A landscape with many peaks, sampled at points; each row gives a point and its height.
From any point a climber steps to the highest of the 2 points nearest to it. It stops when none of these is higher. Distance is the straight distance between rows; heights are no part of it.
j_16 (h 171): 3; -24; -24; -37; -10; 26; -1; -1; 5; 15; 17; 0; 4; -26; 19; 38; 14; -11; -11; -25; -18; -6; 27; -10; 0
j_281 (h 197): 0; -8; -2; 4; 4; 2; -27; 9; -1; -18; 9; -4; -13; -9; -4; 2; -25; -24; 2; 10; 0; 10; 16; -1; -9
j_669 (h 241): -27; 7; 9; 23; -21; -17; -15; -24; -1; -41; -20; 8; 0; -3; -14; 13; -21; 4; -12; 15; 16; 0; -1; -16; -18
j_514 (h 383): -2; -17; -7; -37; -6; -6; -13; -2; -12; 4; 12; 2; -26; -19; 14; 24; 10; -11; -21; 11; -31; 11; 8; -12; -12
j_594 (h 28): 0; -10; 1; -23; -11; -2; 15; -10; 15; 15; 7; 18; -5; 3; -3; 5; 28; -3; -20; -5; 11; 11; -13; -6; -13
j_371 (h 287): -19; -10; -10; -8; -7; 10; -7; -3; 8; 12; 2; 5; -24; -23; 7; 24; 23; 1; -31; 18; -12; 9; -2; 15; -31
j_720 (h 248): -11; 16; -14; -36; -8; 9; -13; 3; -27; 13; 3; 8; -19; -12; 42; 15; 21; -11; 23; -3; -28; 5; 21; 20; 27
j_420 (h 260): 23; -38; -8; 3; 10; -8; -8; 23; 16; 2; 10; -5; 9; 1; -16; 2; -7; 6; -20; 10; -10; -1; 0; -23; 0
j_286 (h 141): 6; -36; 10; 22; 2; -23; -10; 1; 26; -9; 6; -2; -2; 15; -20; -11; -3; 2; -16; 4; 12; -7; -6; -2; -25
j_176 (h 259): -11; -7; 0; 21; -16; -19; -14; -7; 3; -29; -13; 10; 17; 10; -33; 12; -17; 12; -11; 10; 15; -1; -4; -27; -20
j_624 (h 371): 13; 9; -2; -9; 4; 10; 16; 12; 11; 16; 10; 17; 33; 4; 8; -6; -10; 18; 6; -24; 4; -14; 11; 3; 44
j_335 (h 435): 16; -14; 25; -25; -12; 3; -21; 8; -14; -4; 6; 10; 6; 24; 2; -6; -10; -14; 36; 4; 6; -5; 1; -11; 17
j_345 (h 395): 4; -15; 24; -17; 9; -23; -6; -21; 16; 12; -5; -45; -17; 55; -15; -6; 13; 5; 0; 20; -5; 14; 1; 0; -17
j_247 (h 146): -8; 9; -8; -22; 3; 2; -35; 5; -20; 2; 12; -8; -26; -3; 24; 7; -9; -25; 28; 6; -9; 6; 3; 13; 2
j_548 (h 293): 2; -8; 22; 1; -10; -15; -1; -6; -7; -3; -12; -2; 15; 26; -41; 8; -23; 4; 3; 1; 33; 12; 11; -17; -14
j_492 (h 69): 0; 5; -29; -4; 4; 5; 17; 11; 15; 15; 18; 0; 15; -10; -4; 9; 4; 2; -16; -13; 20; -5; -27; 3; 0
j_950 (h 59): 23; -11; 3; -9; 3; 15; 27; 16; -34; -1; -7; 1; 38; 4; -13; 13; -19; 2; 44; -17; -7; -27; 9; -35; 38
j_440 (h 347): -26; -2; -15; 2; -18; 23; -9; -3; -18; 13; 3; 9; -30; -22; 13; 14; 29; -2; -20; 4; 0; 15; 8; 23; -6
j_962 (h 312): -5; -17; -38; -32; -13; 43; 3; 7; -23; 16; -8; 2; -5; -27; 26; 28; 30; -11; 12; -29; -25; -10; 36; 10; 25
j_233 (h 142): -10; -2; -42; -8; 14; 32; -2; 26; -6; 10; 10; -2; 5; -26; 8; 14; 2; -11; 7; -17; 0; 3; 12; 9; 22
j_534 (h 393): 13; -2; 6; -24; -4; -1; -6; 14; -18; -6; 17; 18; 2; 6; 20; -7; -10; -13; 30; -5; -6; -16; 0; 0; 28
j_598 (h 423): 11; -21; 16; -26; -6; -18; -16; 1; 7; 9; 6; -21; -17; 41; -8; -7; 7; 5; -5; 23; -11; 17; 3; -6; -8
j_181 (h 101): 10; 10; -11; -11; 9; 3; 0; 8; -2; 1; 8; 14; 10; -2; -5; -2; -29; -15; 3; -12; 18; 0; -3; -2; 9
j_842 (h 254): -1; 12; -6; 6; -12; 3; -2; 20; 5; -3; -6; 11; -18; -20; 15; -6; 15; -6; -14; 21; -12; 16; -13; 11; 8
j_799 (h 276): -28; 22; 23; 15; -6; -15; 9; -33; -7; -16; -16; 13; 12; 26; -35; -8; -6; 11; -4; -1; 27; -5; -5; -14; -11
j_25 (h 275): 2; -25; 9; 23; -12; -10; -10; 5; -4; -8; -5; -3; 25; 15; -41; 1; -15; 14; -4; 2; 20; 12; -4; -25; -25
j_909 (h 128): 4; -24; -5; 16; -7; -3; -4; 15; 27; -11; 10; 7; 1; 0; -10; 3; 3; -3; -17; 17; 17; -7; -12; 2; -13
j_922 (h 162): 20; -23; -25; -38; -1; 13; -3; 4; -16; 1; -3; 13; -2; -22; 33; 21; 36; -15; 36; -9; -40; -23; 21; -4; 4
j_76 (h 229): -8; 20; 3; 1; 6; -7; 1; -21; 13; -7; -11; -34; -25; 22; 11; -9; 6; -9; -9; 25; -4; 16; -15; 11; -26
j_542 (h 196): 2; 18; -11; -16; 3; 11; -13; 9; -33; 18; 9; 6; -9; -22; 37; 2; 7; 7; 16; -16; -18; 2; 30; 38; 34
j_271 (h 223): -16; 2; 9; 24; -13; -9; -24; -11; -4; -35; -3; -3; -1; 0; -3; -4; -24; -13; -11; 24; 2; -5; -5; -3; -10
j_776 (h 90): 15; -21; -5; 22; -5; 8; 4; 25; 9; -6; 1; -17; 30; 0; -26; 9; -5; 14; -18; 8; 10; -16; -35; -17; -4
j_121 (h 198): 13; 7; -22; -33; 2; 0; -5; 13; -21; 9; 3; 16; 3; -16; 36; 10; 19; -16; 32; -12; -29; -13; 13; -1; 16
j_94 (h 369): 13; -18; 25; 12; -27; -17; -10; 16; -19; -2; -9; -7; 12; 37; -26; -12; -1; -1; -8; 23; 16; 13; 3; 0; -9
j_12 (h 601): 0; 22; -8; 11; 10; 30; -8; 5; -8; 22; 0; 1; 6; -14; 17; 4; -13; 0; 12; -40; 6; 14; 35; 33; 19
j_477 (h 115): -23; 9; -3; 4; -4; 9; -2; -12; 10; 2; 5; -1; -30; -2; 16; -10; 14; -15; -1; 4; 2; 17; -6; 26; -18
j_796 (h 222): -31; 43; 8; 38; 3; -3; 5; -18; -4; -20; -17; -21; -16; 5; 18; -8; -8; 8; 2; 12; 7; 2; -5; 36; -8
j_657 (h 86): -4; 5; -14; -4; 13; -5; 6; 4; 10; 9; 20; 13; 4; 9; -6; -9; -2; -6; -3; -7; 25; 1; -13; 11; -6
j_67 (h 242): 9; 12; -28; 3; 14; 14; 29; 21; -13; -1; 11; 1; 11; -31; 15; -15; 1; 6; 4; -13; -19; 1; 10; -4; 42
j_320 (h 530): 7; -16; -37; -10; 8; 21; 2; 9; -10; 11; 0; -8; -6; -37; 3; 18; 9; -12; -24; 11; -28; 6; 1; -12; 2
j_157 (h 448): 19; 8; -12; 3; 19; 27; 11; 9; -20; 1; -9; 11; 17; -29; 26; 1; -3; -11; 32; -22; -23; -15; 23; 0; 35
j_443 (h 110): -26; 23; -6; -19; -1; 16; 3; -21; -18; 21; 0; -12; -36; 2; 16; 11; 28; -11; -2; -21; 4; 19; 25; 35; -3
j_923 (h 251): -30; 39; 24; 30; 6; -18; 15; -32; 8; -28; -33; -19; 1; 14; 8; -16; 1; 7; 8; 10; 3; -7; -16; 18; -20
j_814 (h 257): -13; 10; 16; 35; -13; -7; 21; -20; -6; -7; -25; 15; 21; 10; -32; -11; -3; 19; 3; -11; 35; -8; -18; -7; -20
j_379 (h 314): 2; -8; 14; 3; -11; -3; 3; 19; -18; -3; 7; 10; 19; 18; -28; -2; -20; 5; 4; -1; 30; 5; 2; -17; 13
j_147 (h 170): 4; -15; -27; 1; 14; 21; -18; 23; -4; 0; 12; -6; -10; -23; -5; 9; -10; -14; 2; -1; 1; 5; 12; 1; -1
j_193 (h 91): 6; -31; -10; 17; -20; -27; -5; 15; -3; -3; -18; 8; 12; 17; -17; -7; 23; 7; -12; 17; 11; -9; -35; 8; -29
j_646 (h 264): 21; -43; 6; -15; -15; -2; 0; 21; 2; 33; 13; -3; 4; 20; -22; 2; 20; 5; -9; 5; 9; 13; 4; -3; 0
j_424 (h 37): -17; 33; 6; -7; 16; -15; 10; -10; 15; 2; -4; 1; -16; 21; 2; -18; 9; 1; 2; 4; 9; 17; -13; 19; -1
j_483 (h 253): -9; 13; 13; 18; 4; -14; -3; -32; 12; -31; -9; -34; -5; 37; -3; -13; -3; -14; -8; 22; -7; 1; -18; 5; -31
j_545 (h 335): 7; -15; 10; 15; -17; 0; 2; 22; -7; -15; -12; 9; 13; 6; -23; -14; -8; -1; -8; 30; -1; 2; -4; -21; 18
j_497 (h 80): 17; -6; -10; 13; 2; 21; 5; 15; 7; -5; 4; 0; 22; -15; -11; 1; -13; -5; -14; 7; 6; -10; -19; -22; 15
j_59 (h 320): 30; -41; -5; -19; 21; -5; -5; 24; -14; 9; -2; -11; 18; 2; -16; 1; -2; -1; 20; 5; -26; -9; 4; -27; 15
j_355 (h 106): 29; -6; -2; -38; -3; -5; -30; 6; -4; 11; -1; 10; -1; 7; 22; 15; 10; -17; 28; 1; -23; -8; 0; -3; -5
j_472 (h 137): -21; 13; 4; 19; -9; -7; 11; -15; 21; -9; -11; 3; -27; 2; 9; -19; 23; -6; 4; 8; 6; -5; -20; 28; -24
j_363 (h 310): -8; -1; -7; -38; -11; 10; -7; -4; -13; 1; 10; 1; -25; -11; 31; 17; 16; -13; 5; 13; -21; 5; 10; -3; 13
j_198 (h 81): 22; -27; -7; 18; -7; 16; 26; 31; -3; 3; 2; -33; 32; 5; -32; 4; 7; 15; 0; 7; -5; -12; -22; -33; 18
j_80 (h 56): -1; 3; 15; 6; 14; -21; -33; -20; 8; -10; -2; -7; 1; 24; -12; 2; -29; -19; -13; 18; 0; 1; 5; -4; -26
j_89 (h 368): -9; 3; 25; 7; -6; -18; 5; -4; -1; -11; -15; -27; -6; 54; -21; -23; 12; -2; 8; 20; 22; 20; -10; 4; -15
j_392 (h 346): -10; 33; 33; 9; -7; -20; 22; -13; -2; -7; -20; -15; -3; 40; -16; -20; 7; 12; 11; 8; 20; 5; -12; 7; -2
j_372 (h 392): 11; -5; 22; -9; -14; -18; -6; 3; 0; -7; -4; -16; -8; 38; -15; -12; -6; -9; 10; 13; 12; 17; -1; -3; -6
j_926 (h 66): 1; 11; 12; -12; 18; -7; -28; -15; 11; 2; -5; -18; -19; 13; -2; 2; -16; -27; 5; 10; -6; 3; 7; 9; -24
j_179 (h 210): -3; 31; 17; 36; 4; -1; 11; -4; 19; 3; -1; 25; 17; -22; 1; -2; -19; 30; -2; -20; 11; 4; 2; 9; 9
j_24 (h 282): 8; 0; -35; -16; 0; 18; 26; 11; 1; 11; 23; -1; 11; -23; 19; -4; 6; 8; 1; -24; -10; -5; -4; -14; 31
j_815 (h 441): 12; -20; -29; 5; 11; 24; 9; 17; 11; 11; -3; -7; 4; -26; -8; 19; 23; 2; -29; 14; -23; -17; -24; -18; -10
j_50 (h 394): 29; 2; -16; -19; 11; 20; 7; 16; -8; 1; -14; 10; 17; -15; 12; 2; -2; -16; 29; -10; -19; -15; 6; -24; 33
j_144 (h 74): 15; -11; 3; 14; -4; 21; 31; 27; -17; -2; -2; -16; 30; 0; -24; -7; -6; 10; 11; -9; 8; -7; -3; -32; 36
j_20 (h 510): -8; 15; -13; 21; 22; 33; 18; 9; -25; -5; 3; -7; 25; -40; 2; 21; -30; 20; 5; -16; -7; -21; 14; -4; 39
j_547 (h 432): 14; 0; -2; -3; 3; 6; 18; 14; -25; -11; 8; 14; 10; -11; 11; -19; -26; -5; 10; 0; -3; -13; 0; -16; 36
j_228 (h 288): -8; 16; -1; 3; -1; 1; 5; 20; 1; -10; 1; 16; -5; -17; 10; -10; 4; 5; -4; 14; -7; -1; -4; 3; 33
j_270 (h 281): 21; -33; 7; 13; 11; -28; -28; 17; 5; -4; 2; -7; 3; 14; -17; 1; -24; 10; -11; 11; -13; 5; 17; -29; 0
j_101 (h 527): 1; -26; -4; -16; -2; -21; -15; -6; 18; 6; 19; -4; -27; 3; 2; 0; 9; -2; -23; 15; -7; 7; -1; -3; -20
j_221 (h 385): 7; 23; 4; -13; 13; 5; 8; -19; 6; 11; -1; 3; -14; 6; 13; -13; -4; -27; 15; -26; 12; 3; 15; 19; -3
j_416 (h 389): 0; 7; 9; -28; -1; -13; 4; -5; -10; 13; 17; 4; -8; 28; 14; -19; 4; -13; 4; 1; 5; 10; -9; 3; 7
j_504 (h 216): 2; 9; 8; -7; -4; 3; -20; -13; -8; -14; 0; 13; -5; -11; -4; 22; -36; -15; 14; -10; 22; -15; 17; -11; -4
j_173 (h 211): -11; -14; 1; 4; 8; -33; -30; -27; 18; 2; -5; -19; -18; 19; 13; -3; 9; 12; -33; 27; -31; 5; -5; 6; -33
j_307 (h 295): -26; 32; 23; 9; 3; -18; 10; -37; 0; -31; -20; -10; -7; 32; -29; -9; -11; -5; 3; 14; 13; -9; 1; -8; -12
j_698 (h 161): -34; 37; 1; 18; 18; 4; 14; -22; 6; -4; -26; -27; -26; 5; 14; -16; 35; -6; 8; 3; -10; 5; -16; 26; -28
j_879 (h 84): 27; -9; 11; -17; 13; -7; -35; 5; 7; 2; -1; 2; -4; 15; 6; 9; -20; -17; 18; -2; -9; 0; 9; -1; -13
j_517 (h 300): 26; -46; 8; 4; 6; -13; -16; 23; -22; 6; -1; -14; 28; 8; -31; -5; -22; 13; 0; 11; -17; -1; 18; -27; 9
j_308 (h 244): 6; 0; -3; -12; 0; 7; -8; 2; -26; -18; 6; 7; 10; -21; -2; 24; -33; -6; 27; -13; 8; -20; 11; -31; 17
j_163 (h 322): -26; 41; 26; 14; 4; -13; 3; -33; 1; -20; -11; 1; -13; 8; -1; -3; -21; 2; 7; 9; 20; 0; 5; 7; 2
j_873 (h 274): -21; 25; 23; 21; 11; -7; 18; -31; 5; -35; -29; -31; -1; 34; -9; -22; 4; -3; 10; 17; 9; -13; -18; -6; -22
j_611 (h 82): 0; -3; -1; 12; -15; -26; 17; 5; 9; -2; -12; 16; 5; 11; -8; -18; 21; 10; -2; -3; 18; -6; -33; 13; -26
j_160 (h 51): -21; 47; 25; 10; 28; -16; 23; -26; 20; -6; -18; -4; -8; 18; -11; -27; 16; -2; 8; -3; 8; -8; -2; 17; 0
j_900 (h 85): -20; 47; 14; 7; 29; -1; 1; -20; -3; 14; 0; -28; -20; 10; 24; -8; -3; 6; 20; -13; -8; 13; 21; 41; 10
j_494 (h 112): -2; -4; -2; 40; -14; -11; -3; -4; 12; -22; -30; 14; 18; -10; -10; 6; -10; 7; 9; -5; 23; -23; -24; 1; -32
j_106 (h 382): 11; -5; -41; -13; 8; 40; 7; 13; -17; 13; -3; -4; 9; -26; 31; 10; 12; -15; 30; -31; -26; -17; 26; 1; 35
j_841 (h 199): -11; 13; 4; -33; 9; -1; 6; -31; 14; 3; 2; -34; -34; 17; 12; 6; 15; -12; -5; 10; -9; 20; -2; 4; -29
j_650 (h 246): -20; -10; -2; 2; -3; -12; -12; -20; 23; 4; -12; -9; -34; -9; 6; 11; 33; -3; -19; 20; -11; 9; -7; 21; -45
j_478 (h 450): -21; 21; -9; 21; 17; 26; 5; 8; -3; -2; 6; 13; 16; -41; 1; 10; -27; 15; 6; -10; 3; 2; 16; -1; 34
j_208 (h 228): 8; -19; -15; -29; -12; 20; -8; -7; 11; 13; 20; 0; -18; -14; 27; 19; 11; -22; 2; -22; -6; 7; 27; 8; -3
j_990 (h 130): 30; -21; -9; -35; 6; -1; -20; 6; -14; 7; 4; 4; -10; -6; 24; 26; 23; -14; 27; 2; -50; -15; 9; -15; -8
j_971 (h 323): -1; 19; 28; 5; 4; -5; 1; 4; -9; -4; 8; 24; 15; -1; 7; -15; -16; 21; 4; 9; -2; -3; 2; 4; 40
j_280 (h 225): -4; 4; 0; 17; -18; -15; -12; 13; 11; -23; -11; 6; -4; -3; 7; -11; 11; -3; -11; 32; -9; 1; -25; 4; -10
j_582 (h 156): 0; -7; 3; -3; 11; -8; 9; -23; 28; 8; -8; -3; -19; 11; -8; -12; 25; -13; -15; 2; -3; 4; -13; -3; -39
j_928 (h 473): 27; -17; -15; -11; 2; -7; 0; 21; -25; -11; 11; -1; 11; 2; -6; -14; -17; -10; -1; 6; -5; -6; -6; -26; 17
j_315 (h 62): -3; 10; 11; 29; -14; 10; 27; -7; -3; -4; 13; 5; 26; -33; -8; 7; -24; 44; -4; -15; 9; -21; -5; -16; 23
j_9 (h 337): 24; -18; -36; -28; 10; 25; 13; 17; -6; 10; 11; -3; 10; -20; 17; 8; 5; -10; 12; -15; -19; -4; 1; -18; 14
j_359 (h 424): -12; -15; -25; -12; -12; 31; -3; 5; -17; 15; 1; 4; -20; -32; 12; 22; 24; -8; -18; 0; -17; 13; 9; 2; 6
j_583 (h 157): -10; 25; 19; 38; -11; -6; 9; -8; 19; -12; -13; 14; -6; -7; 1; -19; 5; -1; 0; 1; 19; -8; -12; 18; -15
j_48 (h 352): 25; -40; -17; -31; 5; 6; 6; 26; -4; 9; 18; -3; 8; -1; -1; 5; 13; -5; 13; -6; -21; 1; 4; -27; 8
j_781 (h 89): -24; 9; -3; 32; -3; 17; -6; 1; 0; 2; 0; 10; -18; -14; 12; -14; 16; 1; -2; -2; 9; 18; -7; 34; -3
j_29 (h 484): 2; 18; -23; 5; 10; 27; 3; 11; -3; 15; 7; 6; 24; -24; 22; 5; -15; 7; 6; -33; -8; -8; 23; 26; 46
j_595 (h 418): 11; 18; 2; 0; 16; 4; 2; 8; 1; 13; 15; 15; 31; -20; 17; -5; -21; 24; 5; -24; -10; -7; 22; 23; 35
j_664 (h 494): 1; 33; 10; 15; 22; 11; 4; -21; -4; 13; 6; 6; 9; -13; 7; -4; -21; 0; 6; -38; 13; 0; 35; 34; 8
j_164 (h 22): -14; 39; 2; -2; 3; -20; 16; -16; 13; 14; -7; 18; -13; 1; 11; -10; 20; 8; -20; 0; 7; 7; -21; 29; -13
j_327 (h 321): -16; 17; 30; 15; -16; -21; 4; 0; -8; -9; -5; 4; 8; 26; -16; -19; -8; 20; 5; 18; 20; 4; -10; 2; 18
j_794 (h 430): 15; -10; -8; -21; -12; -14; -3; 12; -11; 4; 19; 2; -1; 15; 0; -11; 3; -6; -6; 8; 2; 3; -6; -9; 5
j_123 (h 76): 7; 5; -1; 34; -6; 8; 37; 23; 4; -6; 11; -2; 29; -22; -6; -5; -14; 30; 2; -13; 6; -24; -22; -16; 28
j_600 (h 16): -9; -24; 0; -8; -17; -10; 6; -7; 17; 15; -8; 14; -5; -5; -5; 6; 37; 13; -19; 6; 4; 1; -28; 4; -31
j_516 (h 359): -14; 32; 32; 7; -4; -5; -2; -22; -7; -9; 3; 14; -1; -4; 8; 2; -31; 16; 1; 8; 9; 2; 13; 7; 23
j_753 (h 88): 0; -5; -9; 33; -16; -1; 24; 18; -2; -6; 11; 8; 23; -13; -8; -6; -4; 25; -3; -4; 21; -18; -31; -3; 4
j_958 (h 215): -1; -30; -7; 17; 0; -33; -19; -17; 24; 1; -17; 1; -16; 0; 5; 1; 27; 6; -23; 9; -12; -11; -8; 15; -50
j_846 (h 233): -1; -9; 4; 15; 3; -33; -18; -18; 25; -20; -6; -27; -2; 37; -4; -9; 3; 7; -17; 28; -19; 15; -8; 4; -38
j_681 (h 47): 2; 11; 9; 1; -1; 11; 20; -8; -18; 0; 13; 12; 28; -31; -3; 15; -31; 31; 6; -23; 2; -21; 18; -31; 39
j_343 (h 307): 4; 7; -5; -24; -4; 9; -8; -18; 4; 20; 12; -8; -33; 4; 27; 8; 14; -32; 11; -19; 5; 9; 13; 19; -8
j_303 (h 326): 10; 6; 0; -22; -8; 6; 16; 4; 22; 18; 7; 21; 7; 11; 7; -6; 7; 4; 7; -20; 5; 12; 4; 3; 28
j_768 (h 67): 19; -23; 4; -14; -1; 19; 6; 27; -24; 9; -4; -4; 32; 14; -24; -2; -11; 0; 19; -1; 6; -11; 0; -28; 31
j_489 (h 122): -3; 17; -14; -17; 6; 4; -16; 6; -10; 1; 11; 10; -13; -5; 17; 0; -17; -15; 10; -8; -1; 6; 2; 16; 7
j_643 (h 151): -9; 22; -1; -10; -3; 13; -8; -2; -15; 20; 5; 1; -29; -8; 23; 6; 11; 3; 0; -24; -1; 13; 25; 52; 23
j_524 (h 166): -1; 10; 21; 16; -5; 2; 2; -13; 14; -19; -13; 5; -8; 9; -15; -2; -19; -21; -8; 4; 28; -5; 5; -6; -21
j_461 (h 65): -25; 56; 23; 12; 38; -5; 17; -26; 7; -5; -7; -25; -16; 2; 2; -28; 8; 8; 9; 2; -7; -1; 12; 31; 2
j_61 (h 235): -6; 22; 28; 26; -6; -7; 21; -16; 2; -2; -10; 26; 23; -2; -17; -4; -11; 32; -4; -14; 22; 6; -1; -10; 4
j_535 (h 153): 0; -15; 24; 25; -6; -14; 1; -19; 13; -20; -6; -1; -3; 25; -27; -12; -10; -11; -14; 13; 20; -6; -2; -7; -29
j_358 (h 99): 10; -23; -8; 29; -23; -6; 5; 13; 3; -5; -14; 2; 32; 1; -20; -5; 1; 15; -9; 6; 21; -17; -41; -5; -18
j_471 (h 212): 8; -39; -10; 19; 5; -28; -18; 1; 29; 10; 2; 1; -6; -10; -1; 0; 16; 28; -34; 5; -9; -3; -6; -2; -36
j_23 (h 453): 5; 8; -16; 5; 20; 30; 12; 12; -16; -2; 16; -12; 31; -26; -2; 9; -29; -2; 2; -13; 1; -23; -11; -14; 36
j_468 (h 207): -4; 7; 7; -1; -9; -17; -14; -6; -16; -26; 7; 1; 2; 15; -8; -6; -29; -12; 0; 20; 2; 4; -11; -11; 2
j_171 (h 125): 3; -16; 1; 31; -4; -21; -9; -2; 25; -16; -29; 7; 2; 2; -10; -7; 8; -6; 1; 2; 12; -14; -22; 9; -48
j_65 (h 463): 7; -37; 10; -15; -17; -22; -13; 2; 10; 12; 10; -11; -18; 16; -5; 2; 19; 24; -22; 20; -20; 14; 1; -11; -10
j_252 (h 188): 3; 3; 3; 11; -5; 13; 1; -1; 10; -16; 0; 6; 6; -10; -17; 24; -27; -2; -10; -5; 30; -4; 2; -17; -6
j_433 (h 434): -1; 40; 7; 7; 28; 0; 13; -23; 4; -1; -2; 9; -2; -2; -4; -18; -14; -17; 7; -30; 12; -2; 24; 9; -8
j_677 (h 4): -17; -22; 13; -15; -9; -22; 7; -25; 14; 7; 3; 8; -15; 6; -9; 21; 33; 8; -37; 0; -5; 6; -1; -6; -44
j_122 (h 48): 0; 5; -23; -19; -7; 12; 22; -2; 21; 25; 17; 9; 2; -7; 7; 12; 17; 1; -23; -25; 13; 13; -12; 4; -5
j_419 (h 292): -14; 6; 12; 4; -10; -4; 6; 8; -25; -20; 1; 21; 18; 1; -20; -2; -21; 27; 6; -1; 16; 1; 2; -30; 28
j_17 (h 111): -4; 37; 12; -7; 9; 1; 1; -17; -2; 18; 5; -10; -22; 8; 39; 4; 1; -3; 19; -17; -6; 5; 21; 51; 18
j_948 (h 454): 14; -22; -12; -27; 1; -4; -16; 6; -4; 5; 12; 2; -16; -1; 6; -1; -3; -12; -14; 10; -17; 9; 1; -7; -6
j_269 (h 172): -8; -12; -4; -4; 11; 15; -45; 5; -13; 0; 9; -15; -26; -6; 7; 4; -14; -21; 9; 19; -16; 17; 9; 17; -7
j_425 (h 190): 2; -27; -23; -30; 1; 12; -2; 11; 17; 16; 25; -8; -5; -20; 3; 24; 14; 2; -18; -13; -11; 9; 7; -12; -10
j_37 (h 315): -13; -6; 8; -50; -9; -3; 1; -17; -5; 9; 12; 11; -10; -2; 11; 30; 8; -9; -24; -5; -10; 13; 3; -4; -11
j_609 (h 353): 19; -28; 6; 6; -18; -9; -3; 28; -11; 8; -13; 1; 18; 24; -29; -13; 12; 9; -13; 26; 1; 17; -11; -11; -2
j_719 (h 271): 1; -12; 4; 0; -9; 12; 11; 7; -21; -19; -1; 6; 17; -12; -19; 12; -29; 9; 10; 1; 7; -5; 5; -51; 24
j_456 (h 109): -20; 11; -23; 9; 3; 25; -5; 11; -5; 18; 13; 12; -1; -22; 16; -2; 7; 4; 1; -12; 6; 14; 5; 27; 13
j_446 (h 182): -8; 18; 8; 33; -5; 16; 5; 10; 13; -13; -4; 22; 4; -25; 6; -2; -10; 2; -5; -9; 18; -1; -5; 12; 8
j_766 (h 289): 16; -13; 8; -10; -14; 8; 13; 19; 5; 28; 8; 9; 16; 22; -12; -10; 6; 4; 1; -9; 21; 16; -8; 0; 14
j_97 (h 396): 20; -30; 1; -33; -4; 10; -3; 23; -11; 15; 8; 15; 17; 18; 5; -10; 12; -11; 38; -8; -2; -5; 5; -23; 16
j_435 (h 230): 27; -35; -12; -14; 9; -5; -9; 18; 29; 24; 18; -5; -3; -9; 0; 12; 4; 11; -17; -9; -10; 4; 6; -15; -4
j_284 (h 139): -4; 3; 10; 22; 9; -13; 6; -15; 24; -11; -26; -5; -9; 12; -23; -26; 30; -16; 5; 5; 6; -9; -18; 0; -44
j_606 (h 191): -31; 39; 8; 25; 3; 5; 5; -16; 6; 3; -14; -17; -28; 0; 29; -13; 17; 10; 0; 13; -6; 12; -12; 46; -13
j_475 (h 236): 19; -43; -21; 17; -2; -15; -4; 21; 22; 9; -4; -6; 10; -11; -15; 4; 17; 25; -27; 9; -17; -6; -22; -16; -20
j_422 (h 402): -13; 28; 7; 9; 5; 6; -7; 0; -17; -12; 1; 20; 7; -28; 4; 10; -31; 9; 8; -2; 8; 0; 21; -3; 29
j_701 (h 173): -7; -3; 7; -21; 20; -21; -2; -31; 19; 4; -4; -27; -23; 19; -3; -12; 23; -7; -18; 8; -20; 12; 1; -6; -43

Call two points neighbours if one is among the 2 nearest of the other. Go from one point of each pair to the other, from neighbour to neighbour, staying as high as possible. Name the lowest point that can't be avoided.
j_335, j_157 -> j_9
j_20, j_12 -> j_646
j_372, j_20 -> j_799
j_335, j_101 -> j_534
j_320, j_48 -> j_475
j_928, j_101 -> j_794

Where does a climber stop that starts at each point below?
j_600 -> j_281
j_164 -> j_307
j_286 -> j_379
j_781 -> j_307
j_677 -> j_281
